Points, in no order, along strands that fork, close into loops and pass close to each other.
Points whose rows are less than 72.5 apart are linked; no others are. Some points are linked to none.
nevo: [  4 -46 -16  -4   0 -15  12 -28   3  -1   8 -34  52  -7 -37  -5 -20  -3
   1   4  -5  33  -9   0]
difep: [  7 -35   3  -9   9  -2  13  -9   7  12  -9 -16  47   6 -19  -1 -18   8
 -11   4 -27   6 -21   9]
Mekab: [  5  16  10  -7  -7  18  10 -15 -15 -20 -14   2  -6 -16  40  -1  31 -29
  13  -8  18 -14  12   2]
figok: [  2 -27   4  14   9  46 -15  -9  -2  -9  -8  17  -4  -4  29   4  27  12
   2  22  29   9  13 -10]
fevik: [ 19 -25  -4   4   4   0  -1  26  -6 -28  31   9 -11  40   5   9   3  10
  11   3 -20 -19  -8  34]
kovo: [ -2  16  -2 -15 -18  25 -16  10   4 -24  -8   3 -21 -27  11   8  11  13
  -3   2  43   9  35   5]
Zatub: [  4  -3 -14  33 -32 -19  10 -14  16   7  17 -32 -34  10 -11  -7   3  -8
  19  -4   4  34  30  -4]
vod: [ 17 -37   5 -12   4  25 -24 -17  -3 -31 -20   7  -2   4  13  14 -22  16
 -18   0  13  17  12  22]
bogez: [ 22  11  -5 -16   7  -3  18 -20  -2  23   7  -4 -28  -4  -8  -6   8  -7
  13 -35 -14  11 -10 -37]
mus: [  5   0   1 -23   9  -5   0   4 -20  23   2  -3 -20  25  -7 -19 -12 -15
 -15 -10 -34 -39  -9  20]
Nated: [-28  55  27  -5  15  -2 -17  -5  21 -15 -30  -5  23 -16   1  31  -3   5
  -7 -22  -1  31  -2  25]
Zofuz: [ 13  17 -31  27   2 -34  34 -12   4  -2  42 -13 -14  30 -12 -15  30 -25
  24  11 -10  34  10  -2]
Fozis: [-24  35   6 -27 -12  10 -10  15   8 -21 -17   2  10 -31  -3   5   9  36
  -8  11  47  15  18  12]
nek: [  4 -18  33  -8  20  20 -16   5  -4  17 -20  23  12  11  23  23 -21  -1
 -30  -4  -7 -11 -13  18]
guva: [  1   2 -22  24  17  -7 -12  56  -9  -8  26  38 -25  18  -2   5   8   7
  -5  33  -4 -54 -11   5]
vez: [ 21  -5  14 -26  -8  -3 -15  29  10   9 -25  15  17 -19  -8  30 -14   2
  -6   8   5  -5  -1 -25]
Rap: [-29   7 -14  10 -41   7  15 -16  23  11  22 -28 -18 -24 -20 -29 -40   8
 -11 -16  29  16  19  -7]
kobuz: [ 13   9 -24  14  -3 -22  18   3 -19  48  20  10 -32  -7 -12 -13   8  -9
  10  -8 -25 -37  -9 -31]
mem: [  8 -31 -20  30   8  38 -23  -1   0 -13  13  26 -23  10  21  -6  18  19
  -9  27  25   7  27  11]
bibeg: [  1  10   8 -10  11  30  -4 -14 -29 -18   2   5 -12   6  35 -14  39 -41
   0   9  15  -5  18  16]
paga: [ -3  17 -38  29   5 -43  37 -13  12 -31  53 -18 -18  42 -27   4  15  -4
  10  -3 -13  28   0  16]
bof: [  0  26  16 -12  -5 -16  18 -12 -27  13  -6   6  -2 -16  17  -5  13 -40
   8 -29 -20 -41  -6 -19]
Furog: [  0 -17  14   4 -23  -7  23 -11  13   9   7 -33  -3 -11  -2 -17 -20   8
  20 -39  -6  38  -7 -12]
laro: [-24   8  16  20   5   0   7   4 -13  19 -19  10   8   2  26 -18   7 -13
   4   9  -6 -67 -32  -7]
pazi: [ -3  14  -9 -15   8 -16  11  13 -18  14  11  -1 -12  34  -7 -32  -4 -25
  -2   8 -24 -41 -25  21]
Kes: [ 13 -25 -13   3  10  -5  10   8  19  15  -2   1  24  18 -16   3  -7  27
  -2  17 -35 -15 -16  -6]
mer: [-13  32  27 -15   7   9   4 -15  17  -6 -35 -10  10 -18  20  15   1  -5
  -4 -26   1   6   1   9]
Poned: [  3  -8  14  11   4  12  -6   9 -16  12  -1  21   4   0  21   0  15  -6
   8  11 -13 -58 -16 -12]
rafas: [ 16   6 -13 -19 -24 -19  -1  10  23  -9 -10 -11   4 -18 -24  27 -11  26
   6  -5  14  44  22 -16]
mezig: [-11   0  31  -3  -8 -11  21   2   7  31  -4 -17   1  -8   9 -23 -31  -4
   4 -49 -20  14 -20 -15]
zapek: [ -1 -12  15   9  34  17 -10   2 -43 -18  25  44  -5  22  29   0  49 -10
  10   0 -10 -24 -16  -1]
geb: [-29   8  22  15  12  -2  14   9   7  34 -24  -2  32 -12  23 -18  -8  -6
  -2   1 -19 -40 -29  -9]
gon: [ -5 -42 -27  13 -15  -4   2 -34   6  -6   7 -30  33  -8 -34  -4 -14  15
  -7  23   3  32   7   7]
fede: [ -3 -28  -7  -2  -8  38 -14   1  13  -8  -6 -13  32 -14 -13   1  -6  -3
 -21  32  44  27  17   3]
Pudak: [ 13  13   5  -9 -10   0  16 -20 -20 -12 -10   4   0 -20  27   2  26 -30
  22 -17  -4 -26   8 -22]
Mip: [ 16 -28 -19  35 -11  20 -18   1  13 -13   9  -1 -12   9   3  11   2  18
  -3  25  14  15  35  20]
Tem: [-24  27 -10  -7 -30   2  15  -7  18  -5   7 -24 -26 -21 -10 -34  -9   8
  11 -25  32  28  14 -12]
budof: [  5  -6 -31  16   6 -15  14  25   3  32   1  14   3   2  -9   4  -2  25
  -3  22 -22 -47 -12 -11]
ner: [ -8  27  36   8  20  17 -11 -14   8  -2 -34  17  12 -11  37  39  14 -22
  -7 -20  -3  -8  -7   0]
bevag: [-29   0 -17 -26 -22 -18 -15 -25   1 -30  -7 -19  22 -22 -41   4 -40  20
 -14   0  39  37   0   3]
Mati: [ 12 -17  -7  35 -17  -9 -10  -4  23  -4  -6 -16  -3   6 -11  25   0   9
  -7  31   3  30  45   2]
gisub: [-33  38  15 -26  14   6 -27  12   2 -24 -18  10  34 -19 -13   6  11  28
 -17  16  47  26  10  28]
gara: [ 28   3 -25  -9   5 -18  18  -8 -19  30  30   4 -27  10 -13 -14  16 -22
  14 -11 -35 -16  -6 -27]
Seli: [-52  38  11 -19   7  -7 -18  -2   8 -21 -12 -14  40 -15 -31  -9 -17  14
 -20   3  42  37   3  32]
Bek: [ -9   9  36  15  22  18 -15  -3  -1  25 -26  27  10   0  43  33  -2 -16
 -19  -5  -2 -23 -18   0]
tada: [  0 -16   4  -3   2  36  -7 -12  10  -8 -25 -14  23 -14   4   4  15  10
   0  23  22  15   9  -9]
vob: [ 11   6 -22   6   6 -12 -11  42 -27  -4  29  35 -17  19   1 -10  15 -23
   8  38 -12 -48  -8   2]
sina: [-50  58  15  -3  13 -17  -9  -5  18 -15 -21 -15  36 -22 -13   2 -15  14
  -9 -14  18  49   4  31]
dimab: [ 21  -2 -31  17   0   2   5   7  -6 -32  33   3 -18  24  -1  -5  33 -11
   7  33  -7   3  36  29]
lub: [ -2 -22  15  19  12  17 -10  17 -30  -5  22  44  -2  13  24  12  35   4
  19  11  -6 -38 -20 -16]
suf: [ 32 -22 -10  13  14   8 -10  24  -9 -39  35  29 -20  30  14   0  27  -4
  15  13 -10  -2   9  29]
mimiv: [-21  42   8 -26  -6   1   7 -14   9 -15 -19 -19 -14 -18   4 -13   4   6
   3 -31  17  21  10   2]
dudi: [  3   2  22 -34  -9 -15   3  22  23   8 -28  -7  27 -17  -9  12 -27   1
  -1 -15   1  13 -17 -21]
Gurib: [ 13   4 -30  15 -18 -17  15  -6  -2  -7  34 -25 -21  19 -10 -20  23 -24
  19  17  -6  21  32  17]
Mekiv: [  9  27  12 -23  12  -7  12 -12   7  23   0   3 -20 -10 -12   2 -21  16
   0 -53   3  24 -34 -37]
Dof: [ 21 -18  -1   6 -22 -12 -12   5  28   3 -12 -19   8  -2 -18  31  -9   8
   4  14  -3  34  25 -16]
mubo: [ -1  -5   3   6  33  29  -8 -15 -37 -22  11  29  -9  14  36 -12  54 -21
   6   7   6  -7   3  16]
tineb: [  3   4 -15   4  14  10  12 -15  -6 -26  10  -7  -3  12   4 -14  49  -5
  26  19 -18 -27   1   0]
mutam: [-19  15  22   9   2  -9  22   7   7  49 -21  -9   6 -19  18 -25 -22 -13
  -7 -28 -20 -19 -21 -14]
toti: [ -2 -13  24 -11   9   9 -20   3 -14  25 -14   2  -2  15  -1   6 -27   3
 -31 -10 -28 -27  -8  25]
Nim: [-15  36  21 -20   9 -22   9  10  12  31 -12  12  -3 -24 -10  -6 -32  16
   3 -42   6  18 -40 -43]
luzoz: [  0  -2 -31  22  -1 -22  13  12  -9  52   2   9 -18 -15 -17  -9  -4  14
  -3  13 -13 -35  -2 -30]
Modof: [-21  34  22 -27  10 -26   5  16  24  23 -32   7  27 -17  -5   4 -35   1
 -12 -26   1   7 -30 -20]
befe: [ 27  -5   4 -29   4  13 -25  -4  -7 -21 -13  -1 -30   7   4   1   8 -11
   7  -5 -13  -5  17  -3]
vimo: [ 12 -23 -15  13 -10 -25  12 -14   0  11  28 -17 -19  33 -23  -2 -15  10
  13 -14 -34  -3 -22  -6]
meno: [ 22 -52   5  -2  -6  13 -14 -16  -8 -23  -5   3   8  20  12  18 -24  18
  -8   4  -4   3  -3  28]
Segek: [  3 -12  -4  37 -32 -16  20 -15  13   6  25 -33 -23  -7 -11  -5 -19   5
  19 -27  12  51   8 -14]
Tufe: [ 27 -20   6 -10  -6   0 -25  15  17   4 -19   1   8  -3 -15  26  -4   4
   0  20  -9   6  10 -27]
Kav: [ 26 -47   2   0   4   2  -6   6  -7 -12  13  13   0  23   5  13 -20  23
 -10   1 -28 -21  -7  37]
mune: [-15 -12 -15 -15 -25   9 -15  -5  11 -18  -6 -17  23 -17 -26   3 -36   7
 -22  19  47  23  16   5]
Dolon: [ -3   9 -13 -13  11  -7  -8  30 -40   7  12  22 -16  18   1 -27   7 -37
  -3  35  -7 -51 -21   3]

A fork is a point with three links, a tip a point with one. Leave the first point through the second and follow the links. Name the first fork or tip that comes.
Mekiv, Nim -> Dof
lub, Poned -> Gurib
Dolon, pazi -> mer
Gurib, dimab -> vod
Dof, Mati -> bevag
Segek, Furog -> bof
mer, Nated -> kovo
Bek, nek -> guva

A piece is two or more points that can be reached from each other along the links. Count, over all rows, the pieces, the separate loops (a circle has one, a figure eight two, a Y none), the forks (points with three links) and the tips (points with one).
pieces -> 3
loops -> 0
forks -> 3
tips -> 9
